Each row is a point on a landscape with many valleys, with its height.
From any point a ball rolls to the lowest of the 2 points nearest to it. It stops when none of these is lower. Distance is the straight distance between rows; heights are no part of it.
z_562 h=565: [ 17  31  10   4 -27   7 -14   0   2  -1 -13  -2  -4  -7 -13   6   7   7
 -15 -12 -18   7   2   6 -11   7  19   3  26  -5   4 -10  -4   6 -10 -11
  -8   4  12   7 -21   1  -7   6  -2  20  -2 -16  -9 -13   8  23]
z_241 h=677: [-18  -8 -19 -10  11  -4   8  -1  -5  -1   7   1 -10 -14   0   7  -5 -11
  -6  -3   4 -11 -13  -8   7   9 -15   3   6  -6  -7  -9   3   1 -19   1
  -3 -17 -24  -2  15   6   4 -19  -8   3  23   6   4  10 -12 -14]
z_800 h=608: [  9  -9  -6  -1   4 -13   2  -7   5 -19 -16 -13 -13   1   5  17   4 -11
  -9  -2 -15   3 -13  13   2  -9  16   3 -11  -3  12   6 -11   5  -5   4
   2  -2  -7   2   3  10   7 -12  -9  17  11   9 -11 -14   8  12]
z_696 h=467: [ 13  15  23  -5   2   3  -4  -2  -3   4  -6  -2   6  -5   7  14  19  12
  -3   0 -11   7   0  -3 -16  10  16  -7   2 -11  -2  -1  -2  -2  15   4
  -7   1  14  10  14   2  -5   6 -14   4   2 -11  -2  -2  13   0]
z_386 h=527: [  4  19  -2 -12 -19   7 -10   0  13   2  12  -7   2  -2 -11  11   4   9
 -22 -21  -1   2  -5  -1 -15  -5  14  11  20  11 -18  -4  16  10 -26 -14
  -3   8   1 -10 -20   9 -12   1   2  13  13 -10  -5 -10   1  25]
z_524 h=304: [  2 -15  19 -19  19   3   2   9 -18  28   1  10   7  -1   5  12   1  15
   9  -6   5  -6   2 -13 -13 -12   5  -1 -15   1   7  10  14  -7  27  -5
  14  -7   8   9 -13   0   8  12   0 -10  -8  -4 -17  -1   5  -2]
z_781 h=364: [ 16 -29  22   4  11  -3 -12  -9  -3   2   1 -14   4   4  17 -11   4   0
   8   1 -15   2   0   1   6   1  -2  -3  12   4  -9 -11 -11   7   3   6
   4  -5  -3  -2  12   5   6   7  13 -10  -4  -7 -15   0   6  -2]
z_71 h=152: [  2   8  12  22  -2  -4  -7  -9   3 -14   1   1   3  -9   5  13   1  -2
  -5   9  -7  17   1   1   3  35   4  -8  -3   1   7   1  -9   6  18   5
   3  12   1  22  14   1 -17  -8 -13  -2 -13   6   3  25  -4  -2]
z_164 h=86: [ -2  -2  -2 -29  -7  -3  -3   0   0   4   2  15  -3  14 -12 -12  -9  -2
  12 -20  -6   1   8   0   9   3   4  -3   3 -13  -3 -15   3  -1  -5   8
 -12 -12 -12 -12  21  15   7  14  -2 -11   4   3   3  -3   5 -23]
z_382 h=607: [-22   3 -12   9  -2 -11   5   4  15  11   2  -3  -4   5   2  -1   8  -2
  -5 -10   2  -4  -2  13   4 -18 -17   5 -33 -16  -7   5   9 -13   2  -8
 -10 -15   3   2 -15  -6  -4   8  12  15   0   8   6  -5  14  20]
z_383 h=559: [ -1  25  -8   0 -18  10  11  11   4   7  -7   4   5 -12 -18  10 -10   1
 -22  -9  11  -9   8   1  -2  18   5  -8  19   5  -8   0   5   3  -2  -5
 -20   8  -9  -2  -7  22   0 -11 -24  25  12  16   2 -10  10  13]
z_327 h=336: [  1 -23  13   5  -8 -21 -13 -16   3 -10  24 -18  -2   2  13   9   4   9
  12  -6 -11  10  -6  12   9  -6  -3   4  -6  -3  -2  -4  -7   9   7   8
  17   7   6   3   7  -8  13  -4   2 -29  -7  -1  -8  -1   6  10]
z_785 h=493: [-10  21   0  28  17  -1  29  10  -7   1 -14  -7   1 -29  -7  -3   2 -12
 -11  -4  14 -13  -4   6   3   0 -19   4  15   3 -16  -1  -1  11  -4 -13
  -8  10 -15   1 -13  13  -1 -16  -1  12   2  12   9   5  -3  13]
z_461 h=219: [ -6  -4   0   2  16 -12 -10  11   0  -3   7 -22   1   3 -13 -15  11   2
   3   4   1 -10  18  -2   8  -7 -10  17   2  26  13 -10 -11  15  -9   2
   2  13   3  -6 -11 -10  15  -7  10  -1  17  15   7   0  -9 -13]
z_225 h=444: [  9   2   1   7   8   9 -10  -3 -11 -14  -2 -16   0 -10  -7  -4   1  -1
  -9   2 -17   5 -16  -3  -9   6  18   2  20  10   3  -3 -12   9 -17  -1
  22   7  -5 -17   6   7  -3 -14  -1  10   1  -4   4   7 -19  19]
z_397 h=724: [ 13 -29   4 -17  20  -5   0  -2  -6 -21  -4   9 -10  11  16  -3  -5   2
   4  12   9  17  -2   8  -1 -20 -11  10  -4  23  15  10 -12  20   8  18
  17  12   2 -12   0   9  12  -6   7 -10  -8  -1   1 -11  -9 -27]
z_866 h=451: [ -4  13  -2 -14  -6  -7  13   1   0  22  -3   1   5 -14  -9  18  11   5
   3 -14  -8 -13   6  10 -13   0  -3  -1   3 -10 -12  -5   1  -3  -3 -22
 -16  -9  -1   0  12   2   0   3  -3  -2  14   0   2  16   1  -1]
z_197 h=543: [  3   4  -1   4 -16 -15   5 -25   8  -9   9   3  14   6   2  19  11   1
   5   3   4  23 -12  12  -9   5  13 -11 -16 -27  10  25  -8 -22  14 -10
  20  -2   1   4  14   7 -24   5   3  -7 -19  12   4  -1  -5  20]
z_615 h=512: [ -8  -3 -10  10   2  -5  -5  11   0   3  -8 -11  -4 -11 -14  10  -3   2
  10  17 -14  -9  -9  -3  12  15  12  -6 -24 -17  19 -18   2  -7   8  -7
  12 -18  -4   6  12 -12  -8  10  -2  16  10  16   0   5 -12   4]
z_208 h=611: [  3  16  12  15   3  14  11   1 -13   6 -27  18   6 -12 -21 -21  11  -7
  -9  15   2 -13  21  -3   8   2  -9 -16  19 -10   5  -4 -21  -6   4  -1
  -5   0  21  -1   6  -7   9   2   1  16  -2  -1  10  -7   5 -14]
z_255 h=652: [ -5   2 -19  12  -6   1  17  13   7  10  -3  -5  -1  -2  -9 -11  10 -20
  -3  -1   0  -5   5   1   1  -6  -6 -13 -21 -33  -9   4   0 -17 -16   2
 -14  -5  -2  17  -5   0   8  -7   5  16   2   0   2  -3  16  17]
z_929 h=461: [ -1  -7  -4  -1   8  -9 -15   2  -7   4  -3 -11   7 -13  -5  27   6  -6
  10   7 -14  -6 -13  -6  -6  18  20  -1   3   8  17 -12  -6   1   3   4
  15   0 -10   3  11  -1  -4  -9  -8  11  13  21 -12   9 -24  -8]
z_807 h=537: [  0   0  -9  -1 -17  -3  -6 -24   2  -6  16   6  11   6   7  26  -1  -8
   4   7  -7  23 -20   5 -12  12  17 -17  13 -20   0   5 -16  -8   7   4
  42  -2  -8   2  10  15 -10   6   4   3 -32   0  -6   9  -6  11]
z_501 h=592: [ -1  -9  -6   5  -2  -6   4   4  19   6  17  -4  -6   3  15  -3  -8  -5
  -5   4   5   2   7  -1  11   7 -22   9 -10   8  -3   9  12  -9 -15  21
 -29   0 -12   3 -14  -4   6 -17   0   0  14 -18  -8   5  11  10]
z_588 h=506: [  1  -3  -4  -1 -11 -13  -7  -4  -2   2  16  -5  -7 -19   4  24   1   9
  -4  -5  10 -12  -1   4   2  24   5   6  16  12  -1   2  13   6 -12   0
 -11   5 -10  17  -8   1   5 -36 -11  -3  20 -10   1   4   4  14]
z_453 h=407: [-10  -7   9  -8  -6   0  -1 -17   5 -24  -4   0 -12   1  10   1 -10  15
   1   2  12   3   2   6  14  -8 -18  19  -2  10  -7   2   4   9   3  -7
  -8  -5  -1  -9  14   6  -9   1  -6  -5   5  11  19   3  -5 -16]
z_528 h=158: [ -9  -2  10  -3 -11  16   1  13 -10  14  -7  10   3   2   2 -28 -12   6
   8   3   0 -22   9   0   3  -9   0  -3  18 -21 -10 -16  13  -1   7 -11
   5 -29   3  -7  -4 -11  14  16  18  -1 -18 -11   2  -9   4  -8]
z_990 h=274: [  1  -2 -13   6   6  -7   3  -1   4  -7  -6   3 -12   4 -13 -14  -3  -1
   5   4  16  -2  22   4  23   2 -10   4   3  13   9  -6 -13  10  -4  13
 -14   4   2   2  -8  -8   8 -23   9   0  14   4  13  -6  -6 -21]
z_93 h=251: [  2 -13  -2  14   0  -7  20  12 -17  -5   1  13  -4   6  14  11 -12  11
   5  -4  -1   1 -17   6   8 -16   3 -16 -26  -8  -4   6   2  21  24   4
   3   6  -2   0   6   7   5   1  -2 -10 -12  -6 -14  -1  11   9]
z_759 h=524: [-10  12   2   6   9  12  13   0  -1   8   0  -4  10 -13   0  -4  -6  -7
 -16  -3  20   4   9 -12  12   4 -10  -2  10   8  -8   0   2   6   7   5
 -14   1  -3   8 -10  20 -11 -14 -13  22  -2  24  12   4  -7  15]
z_63 h=279: [  0   4   1   4  -3   2  -7   1  10   2  -8 -15   1  -3 -14 -28  16  -8
  -5   0  -6  -5  33  -4   3 -12 -17  17  23  24  10  -3 -17   8 -19 -10
  -7  13  15  -6 -17 -13   6  10  17  10  -8  -2  20   4  -1 -13]
z_207 h=659: [-13   2  -2  10  11   5  -4  10   6  16   7 -10   9  -8  13  -7   4 -18
   0   5 -11 -10  -6  -5  -7   2 -19   7   2 -19 -23  -4  13 -23  -9  -5
 -13 -22  -7   4   5  -9  -9   0   6  -4  -2  -4 -12  10   4  27]
z_12 h=249: [-17  -4  -6 -20  12  -5   6  11   7  20   1   2   5   3   9  -9  -4 -11
  -7 -20   1   0  14  -9   3  -9 -16   1  -9  23 -18   2   4   5   1  11
 -35   4  -9  -5  11  13  -1  10  -9  -2   9   0  -9  -4  -9 -14]
z_105 h=44: [ 11  -4   8  30   2   0 -11   5  -3 -13   4 -14  -3  -9   6  30  -5  15
  -9   9 -12   8 -19   8  -5  37   2   2   5  17  10   6 -10  12  21   8
  20   8   0  17   1 -16   6 -15  -1   8 -18 -10  -5  20   3  -3]
z_43 h=771: [  5  -5  -7  -2   3   4  -8  -6   0  -9   3   7  15  11   7 -29  -9 -14
   9 -11   6   0  -7 -16  -2 -26   8  -5  -5   3 -21  -5  12   9  -4   7
   5  -4  -2 -15   6   5  -8   9   8 -35  -8   4  -5 -10  -2  -9]
z_359 h=508: [  0   5   5 -12   7  -4  -6  -8  -2  -9 -11  -1  -5   0  11  33  11  11
  -2 -18 -11  12  -7   6 -18  11  10  14  -8   6   8  18  -8  -1  12   5
 -20   8   1   8   8  10  -8   4 -26  11   1  -4   0   9   1  -5]
z_793 h=195: [ 14  -7 -13 -38   1   1  -1   1  -5  -5   8  13  -3  29  -4  -9 -11 -11
  18  -9   8  -5   1  -2   1  -8  14 -17  -7 -13   5   2   5 -16  -6  18
   8 -15  -4 -13   8   5   6  15  -2 -13   8  -8 -17 -19   4 -20]
z_33 h=315: [  9 -16  18  -7   6  14  -5  -1 -20  10   0   0  -2  10   3 -25 -18   1
   9   4  -6   7  -4 -11   7  11  -1  -6  31  -6  -2 -18 -10   2  -4  14
  15 -17  -6 -11  15   4  13   0  13   5 -13 -11 -16   6  -1 -15]
z_507 h=488: [  3   6  -4  -8 -14   1 -13   6   4  -5   5 -24   2 -15  -6   8   5  -6
 -16  -8 -15  -4 -14  -6 -16  14  16  11  33   5  -8  -3   8   0 -21   9
   4   8 -11 -11 -14  16  -3 -19  -4  20  22  -9  -5  -6 -17  22]
z_889 h=242: [  2   3   5  -9   1  11  11   7 -17  23   2   5  11  -3  -2  -8   4  12
  11   7  15  -3   9   1  -4  -7   4 -11  -3 -16   8  12   3  -5  10 -13
   9 -17  10  -4  -5 -13   1   4   9  -5 -11 -13   3   2  -3  -7]
z_458 h=183: [ -3  -5  -3 -27  -1  -3  10  -2  -7   9   3  27  -2  16  -1  -8  -5   2
  -3 -22   8  14  20  -3   7  -6 -17  -5  -3   3   0   5  -9   7   9  10
 -32   8  -4  -7  11  17  -1  10  -9   2  11  -5   8   1  -6 -22]
z_326 h=376: [ 11  15  10   9  -1 -12  -4   1  10  -1  -6 -14   8  -2 -21 -21  24 -22
   5  -8  -1 -13  22   3 -12  -8  12  -7  -1  19  -5 -16  -2  -3  -6   4
  -4  16  16  -7  -9   1   9  21  -5 -21   7  17 -15 -10  -1 -13]
z_910 h=342: [  5   2  11  -4  -3   1 -12  -9  -2 -26  -9  12 -12   3   1  -5  -2  12
   0   9   1   1   3  -3   4  -1   1  13  24   7   2 -11 -11   5 -21   1
   0   2   4 -17  18  -3  -1 -12  -2  -4   6  -4  22   2  -3 -19]
z_713 h=564: [ -3 -13  -2   2   7 -13  -8  -2  -1  -8 -11 -11 -12  -3  -5  18   6   1
   7   9 -15   1   0   4  10  -7  19  -2 -22 -12  27  -1 -18  -2   5  -5
   8  -8   1   4  -2  -8   8  -3   5  13   2  23  13   4   8   1]
z_727 h=593: [ 16  16  11  24 -15  -1 -15  -2  17  -8 -13 -23   2  -8  -4  14  19  -1
  -8  -7 -23   6  -3  11  -1  15  13   6  38   1  19   4 -12   3  -8 -14
 -10  20  14  20 -18   4  -7  -3   1   9 -14 -12 -15   2   7  25]
z_253 h=430: [ -4  20  -8  31  -2   3  23   1  -1 -12 -15 -10   2 -11  -8  -5  16 -21
 -10   0  10  -1  -9  14  -3  -4   3 -25  -6   1   7  14  -2   2  -1  -9
  19  13   2   3 -14   9 -15  -1   1   8 -28  -4  -9   3   1   4]
z_513 h=256: [  9 -10  18  -2 -11  12   4   5  -6   4  -9  -5   4   5  10   7  -8  17
   1   7  -5  13  -4  21   2  12  -9 -13   8  -6   8   3   8  12  20  -4
  17  -3   6   1   1 -13   0   9  12  16 -26 -20 -13   7   7  -6]
z_901 h=418: [ -1  17  -6  -4  -2  -2  23  -4 -12  11 -12  13  14 -20 -14   8  20   6
  -4 -10   7 -15  10  11  -8  -5   1 -14   5   5   7   5 -14   1   6 -20
 -17   8   9   6  -2   2  -2 -13  -7  -4   2  -2  21   4   3   2]
z_534 h=290: [  5 -13 -15 -19  14  -5  -3  -4  -2  -6   6  11  -1   3   0   4  -6  -7
  15  -9  -8  -6  -7 -22  -9  -9  11  -7 -27  -3   3   5  23 -20  -4   8
  -6   5   3 -10  10  -2   6  13  -7 -26   7 -22  -9  -5   0  -6]
z_639 h=385: [  3  13  -8  26  -5 -11  15   6   0 -20 -17   1  10   8  -7 -13  10 -10
   5  -7   9   5 -17   9  -2 -31  12 -14 -15 -10   9  19  -3   2  14  -8
  16  19   6   0  -2   7  -4  13   9 -12 -26   2   0  -6  -2   9]
z_862 h=213: [ -5  -6  -1   3  19  10  -7  -4   8   9  18   3   2  11   7  -2  -4  10
   5  15  10   6  16 -12  -5  -7 -16  10 -14  22   1   9   0  -1   5  10
   3  17  14  -1  -2 -14   2   6   6 -11 -11   3   1  23 -18  -6]
z_101 h=472: [  8  -4   6 -19 -12  -8 -15  -6   8   4  19  -9   4 -11   2  17   7   3
  18   1   0  11  11  -2   9  28   7   5  20   3   5  -6   2 -11 -11  -1
 -24   1  -6   8   0   6   1 -14  -2  -2  20  -4   7   9   4   4]
z_598 h=473: [  1  -5  17 -20 -13   7  -9 -10   1  -4  -8  25 -14   5   6 -19  -2  12
   5   8  18 -14  16   2   6  -4 -12  21  -5   0  11  -7 -15   6  12  -9
 -11 -10  17   2 -19  -9  -5  16  17   0   2  -5  23 -21  -8 -17]
z_837 h=634: [  9   6  -7   2   5   2  18   4 -17   0 -23  20  11  -2 -18 -28  27  -3
  -6   2  -2 -11  17  -1   5 -20   2 -15   6  -9  14  -4 -37   3  -3  -1
   6   8   9  -7   9  -6   9 -15   3  -1   4  -9  22 -15  -9  -8]
z_245 h=541: [-21  13   1  -3  -5   4  -5  -1  15   9  -5 -14  11   3  -1  11  11  11
   0   0  -5   1   1   3  -3 -16   1  13 -23   0  -8  -1   8  -5   7 -23
  -7   1  12  -4  -7  -8 -14  12   1  16  -7  17  16   7  -4  11]
z_95 h=405: [-11   4  -4 -12   4  -2  -3 -17  23   3   0  -8  14   7  -6  -7   1 -13
  -7  12  12  15   7 -17  13   3   4   0 -20   3  -3   0   4 -21  -4   2
   3  -9   5   4 -10   5 -17  12  -2  -5  11  39   3  -6 -22  -7]
z_145 h=333: [  6   6  -3  -7  -6  -6  -1   1   9   2  -8  -8   6   0  -4 -34  20 -21
  -1  -8 -13 -12  24   8   0 -19  -6  -1   8   5  -1  -7  -6  11 -13  -1
 -17  15  12 -10  -9 -10  17  14  13  -9  -5  -4  -1 -15  11 -15]
z_371 h=587: [  5  17  -1  -1 -15  13  10   9   2   9 -10  15  10   1 -20 -17  -2 -15
  -8   2   7  -9  20   1  -1   7   6 -17  11 -14  -8  -1  -9 -15  -9  -5
 -13  -2   5  -2  -3   9   0  -1  -7  16  -1  21  10 -13  10  -6]
z_900 h=379: [ 10  -7   6 -24  -1  11  -3  12 -15   7  14   9  -1   0  10   7 -23  24
  11   4   6  -3  -4   2  -6  18   6   8   3   7   6 -11  15  -2 -13  -6
   5 -14  -9  -5   3 -14   1   4   3   7   8 -20  -9  -2   1  -9]
z_27 h=337: [ -5   9   9  18  -4   7   8  14  -3  -1 -21 -22  -1  -3  -2  16  -4   8
 -17   1  -9   7  -5  20   4  10 -13   2  24  -6   3   2   1  13  12 -14
   2   3   2   4   2  -4  -3   1  -3  27 -22  -8   1   5   7  18]
z_728 h=132: [  3 -11  -3  22  15   2  -7   6  10  -3   1 -16   1  -1   2  -2  -2  -9
  -8  21   1   3  -2 -13  -5   0  -1  -5  -7  18   4   4   0   1  -3  16
   2   6   4   4  -3  -7   4   1  -3   0   3   0 -15   8 -10  -1]
z_260 h=321: [  4 -18  12 -23   5  -1 -12   7 -10  14  20   8  -4  12   9   0 -19  10
  10   6   3  19   8 -11   8  15  -9   4   1   7  16  -3   0  13  15   9
   4   0  -4  -9   3 -12   7  11  10  -6   6 -12 -19   8   5 -15]
z_646 h=542: [ -1  18 -11   3 -15  11   7  -4   7   2  20 -10   8   3  -5  -8  -9  -3
 -12   5  12  14  -3   4   3 -10   9   7   8   0   7  -9  10   5 -13  -9
  19   3   7   6 -22  -1 -11 -13  11  14   2  15   9 -12   1  25]
z_201 h=272: [  1  -6  12 -22  14   1  -6  -1 -12  17  32  12  -2   7  19  -1  -6  21
   7   1  13  16   3 -17 -13  11 -12  19  10  25   0   7  -3   5   0   0
  -7   9   2  -5   9  -9   1   4  10 -12   3  -8   1  16  -9 -12]
z_444 h=693: [-14  -5   1  13  12   9 -10   6  -5  -5   1   8  -5  16  12 -15 -14 -18
   4   1  -7 -13 -16 -10   3  -5   0   2 -12 -14 -28  -1  16 -27  -7   7
   5 -22  -3  -6   1   9  -2   6  -1 -15  -6   8  -7   6  13  18]
z_185 h=386: [ 10   0  30  17   1  -6  -2 -11  -7 -21 -11  -7  -9  -1  15   3  -3  10
   0 -11  -7  -9 -25  11  -7   0   8   1   0  16 -21  -5   4   9  10  -5
  -7   6  -1   4  -2  17 -11  22  -2 -23  -1  -8 -24  -5  18  -6]
z_215 h=728: [-19  13 -27  18  -6   2  12  15  -2  17   5  10   0 -20 -10   8  -8 -15
  -7   6   7 -25   6  -8  -6  23  -9  -1   1  -1 -10 -13   8 -10 -23 -11
 -17  -9 -23  -2   2 -20   0  -7 -11   3  14  -3   1  19  -7  12]
z_366 h=706: [-18   0 -17   8  -4  -1  -4  14   1  11  25  -4  -4 -10 -13  -1 -16  -3
   1  -3   9 -11   5  -8  19  17  -9   8  -1  -6  -8 -14  15  -5 -15  -5
 -16  -1 -17  -7   6  -8   2  -6  -4  -3  22   1  13  10  -4  -4]
z_662 h=731: [  0 -12  -9  -1   2   4   0 -18   6 -21  16   3  -3  17  12  -9 -11  -5
   7  -7  10  -1 -28  -4   2 -11  -4  -5 -10   3 -30   4  24 -15 -20   5
  11 -16 -13 -10  -1   6  -6  -6  10 -32  -3   7 -15  -3   9   5]
z_385 h=469: [ -4  -9  -9  -3  -2  -2 -12 -22  -5  -6  -1  15   0   4  13  30  -9  -2
   8   4 -23  19 -28 -11  -5  10  19  -8   3  -9  -5   2   7  -4  14  10
  15   9 -13  -5  21  19 -12   0 -12 -10 -14   3 -10  17   2   7]
z_762 h=327: [  0 -15  12  14   0  -8  11   8  -9  -2 -20   6   6   5   5 -10   2   3
   1 -11   6  -1 -20   9   5 -32   4 -13   0  -8   0  16   1  13  31 -10
  26  -3  -3   2  -6  12  -1   2  10 -17 -23   3 -12 -15   5  -1]
z_467 h=647: [  2 -11 -21  -6   3  -7   5 -14  -4 -12  -3  -1 -14 -11  10  20  -2  -5
 -14   3 -11 -14 -19   4  -6   2   5  10  17 -12  -7   5   5   3 -20   8
   7 -10 -20   3   9   9  -3 -20 -14  16   9   7  -1   5   0   6]
z_486 h=474: [ -3  14   2  -7  -6   8 -11 -11  12   2   5 -11  16  15  -9  -5   0   2
  -4   8   4  15   9   1  -3  -4   8   4  -6   3   0  -7   8 -10 -14  -5
  12  -2   9  -9  -7  -3 -18  17   5  11  -3  22  10  -4 -14   8]
z_450 h=245: [-18  -6  18  -7  10  23 -11   7 -10  20   8   3   7   6   8 -31 -19   7
   7   3  -7  -4  -3 -14   6   0  -7   8  15 -19 -18 -18   1  -4   3  -3
  14 -21  -1 -10   7   5  17  10  17   7 -11   5   2   2   6   8]
z_122 h=628: [-12   8  -6  21  -3  -1  -4  17  11   2  13 -10  -9   6  14   1   5  -8
  -5 -10  -1 -10 -11  -2   1  -5 -26  12  -9   8 -27   6  18 -12 -17  -6
 -20  -6 -23  -3  -7 -13  -6  -2   2 -10   5 -10 -15   5  12  20]
z_629 h=462: [ -2   1  -7  -7 -12  -7  -2 -11  11  -2  21   9   7  16   0  -1   7   3
  12   6  13  16  -5  -9   1  -9   8 -10 -28 -19  10  19   0 -13   4  -4
  17   1  12   7   2 -10 -11   0   3 -17   5   4  18 -11  -6  18]
z_425 h=687: [  5  -9 -24  25 -11   5  17   5   8   3   5 -14  -1   9  -6 -22  -6 -33
  -9  -8 -12  -2   0   5   5   7 -13 -16   1 -21  -3  -2  -7  -1 -17  14
  -7   2 -10  -3   6   1  10  -7  -5  14 -18 -13  -5  15  14   4]
z_237 h=229: [  7  -9   5  21  19  10   5   7  10  -3  -1 -10  -6   6  17 -14  -7   1
 -23  20  10  11  -9  -9   6 -14  -7   1 -19  16  -7  10   5  13   1  28
  11   6   2   8 -10 -11  15 -13   2  16   4   4 -14  -7  -2  18]
z_44 h=692: [ 14 -15   7  -3  14  10   1   3 -10 -13 -14  15 -19   3  10  -6  -3  14
   0   3  -7  -6   1   1  -8 -29  -8   0 -14   7   5   9 -10  20  10  13
   3   7  22   1   7  -2   8   2  -5 -10  -4 -14   6 -12   6 -15]
z_776 h=396: [ 10  -4   0   8  -4   8 -17  -6   2 -28  -8 -12 -16   7   6  11  -4   9
   0  19 -13  -2 -19  -5  -1   9  18  10  15   5   3  -5   2 -10 -20  14
  13  -1  -1 -15  18  -6   5  -6  -4   1  10 -12  -5   2  -8  -4]
z_881 h=384: [ -5  18   0  11 -10   5  21   8   1   1 -24  11   0 -13 -13  10   8  10
 -11   3   0 -12  11  15   0   7 -13  -4  12  -5  -3   0   6   7  21 -18
 -18  13   3   8   1  -6   3  -4  -7  20 -18  -3  15   9  10   1]
z_792 h=547: [-10   3 -18   5  -9  -6  -1  10  15   3  18 -10  -4 -16   9  16  -1  -8
 -17   6  -7  -9 -10 -11  -5  16  -8  14   3   7  -5  17  16 -12 -12  13
 -24  14  -9  17 -12  -9   0 -23 -16  14  12  -7  -1  13  -7  21]
z_652 h=752: [ 12 -15   0 -29  23 -16   2  -6  -8  -2   5   5  -4   4   4   1  11  11
   8   1  13  18  10   0  -5 -19 -10  15  -4  15  28  12 -15   4   7  17
  13   4  11   5 -13   3  11 -17   2 -24  22   9   5 -13 -19 -25]
z_92 h=159: [  8 -12  23  17   1   2 -11   1  -5 -14  -3  -4   0  -4   5  13  -6  12
  -4  22  -4  13  -5  15  -2   5  -7  -6   7  16   7  -4 -11   6  25   3
  37   5   5   8  -2 -16   5   7  14 -10 -33 -15  -9   9   9  -3]
z_557 h=424: [  7   9  13  19  -6  -6  -6 -11   2  -4 -15 -15   0   5   0   7  16   8
   1   0  -9  -5  -8   7 -15   5   9  -9  -1  -4  -7   3   2  -8  19  -9
  -2   5  11  15  -5   8 -18  27   3 -18  -9 -11 -24  -3  12  -2]
z_692 h=545: [ -4  10   1   3   1  -1   3  -2   0  -2 -13   4 -10  -2 -13  29  15   7
  10  -8  -9   0  -3  12 -12  -2  11  11 -16   8  29   7  -7  -2   5 -12
   8   0   4   7   3  -2  -3   1 -11   4  -4   8  12  15   0 -11]
z_876 h=338: [-11  -3 -11  -1 -19   4 -16  10  15  -4  12  12 -16  13 -10 -14 -14  15
  17   7  15 -13  26  -1  25   9 -10  15   5  -6   8 -15  -2  10   0  10
 -10  -1   7   7  -5 -10  13 -10   7   7  15   7  27 -10  -5  -8]
z_333 h=368: [ -4   0 -18 -13   8   4   5 -11   4   3  10   7   4   7  -5  14  -3   2
  12  -2  10  -6 -11 -10  -6 -12  12   0 -30   5  16  24  15 -25   2  -8
   4   1  10   7  -6 -16   0  15  -8 -14  10  -6   3  -4  -9  -5]
z_59 h=326: [-16   3  -4 -23  20  -3  -1  -3   9   6  -6   8   4   3   0  -3  -4  -8
  -9   5   6   5   4 -18   8 -16   1   3 -22  11 -10   1   6  -6  -4   5
 -17  -9  -2  -1   8   5  -7  13 -16   9  19  17   9 -10 -20  -7]
z_722 h=466: [-10  27 -24  26  16   5  33   7 -21  11  -6   0   1 -24  -9  -7   7 -15
  -2   1   9  -4   6  12 -10   2 -14 -13   9  -4   4   4  -6  15   7 -12
  12   7  -5  -7  -4   6  -3  -4   8  14 -24   7  10  13 -11   7]
z_485 h=374: [-13  -7  -1   0  11  -1  -4  10  -8  25  -6   9   5   9  -7   2 -20  -1
  12   1  -6   6  -9 -17  10  -3  14 -21 -25  -4   3   1  22  -2  33   4
   6   0  -5   1 -11  -4   8  19  -3 -10  -4   3 -15   4  10   3]
z_912 h=419: [ 12 -10   6 -11  -1  -2 -19 -20  -9 -13  -4   2  -2   6   9  21  -3   1
   8  12 -10  17 -16  -4   3  17  12   2   4   3   5  -5   2  -4   4   4
   9  -2 -13  -7  18  -3   1   5 -10  -8   9   9 -13   7 -10  -6]
z_503 h=481: [ -3  13  -1 -13 -12  -7  14   9   8  18   0   6  11  -6 -11   9   1 -10
  -1 -20   9 -18  10   9  -9  13   1  -6  15  -7 -15  -7  13 -18 -15 -23
 -20 -18 -16  -3  -9   7  -3  -1   4  -5  19  -4  -9 -17  16  -8]
z_502 h=431: [ 16  -2   1 -33  -8   5  -3 -12   1   2  20   3  -3  -7   1  -6 -19   3
  12   2   9   4  10  -9 -10  20   8   5  27   1   2  -7  -2 -11 -24   6
   4 -13 -12  -4   6   5   2 -17  13  -4  13  -7   1   1   0 -11]
z_877 h=240: [  4 -14  21  14  -3  -3   2 -12   2   2  16   2   5  -4  14  10   7  11
   7   6   2  16  -4   9   8  10  -7  -6  -9  -6 -14  10  -6   6  13   7
   1   8   1  11   9   4  -6 -12  -5 -16 -16   9  10  13   5   7]
z_300 h=661: [  8  -7   3  -6   4  -2   2   0  -7   0 -26  15  -9   2  -2 -18  24   5
   7  -3  -5  -3  20   0 -12 -30   4   0  -7 -11  17   6 -33  14   5   3
  -1   2  25   0   8  -7   7   1  -6   5  -5 -24  16 -10   7 -10]
z_999 h=332: [ 10  -2  13   7  -4  -5   9  -3  -8 -20  -2  10 -13   8  22   3  -5  10
  -5 -15   2  -2 -17  10  -6 -18  -3   5 -21  14 -17  15  17  16  20  -3
  -8  13   2   4  -3   8   0  12 -10 -17   2 -10 -11 -17  23   3]
z_180 h=340: [ -1   5 -23  -3   0  -6  10  16   0  10   8  -2  10  -5 -18 -19  -6  -9
  -1 -14  19   0  16   0  14 -10  -5  -7 -12  -1   4 -14  -9  14  -4  -1
  -8   2  -5   2 -10   3   4  -3  -2  -1  20  10  16 -19 -12  -7]
z_340 h=414: [ -1  -3  -2 -14  -3   9 -18   6  10   3  10  20  -6  22  -6 -19 -12   7
  13  11  11 -11  17   1  10  -2 -11  17 -10  -6   5 -17   9  -7  -3  -3
   7 -11  11  -5 -10 -16  -3  17  18  11   2  -3  15 -17   0 -13]

Where does a ball stop that starts at each point below?
z_101: z_728
z_503: z_105
z_382: z_164
z_646: z_164
z_662: z_728
z_44: z_93
z_692: z_93
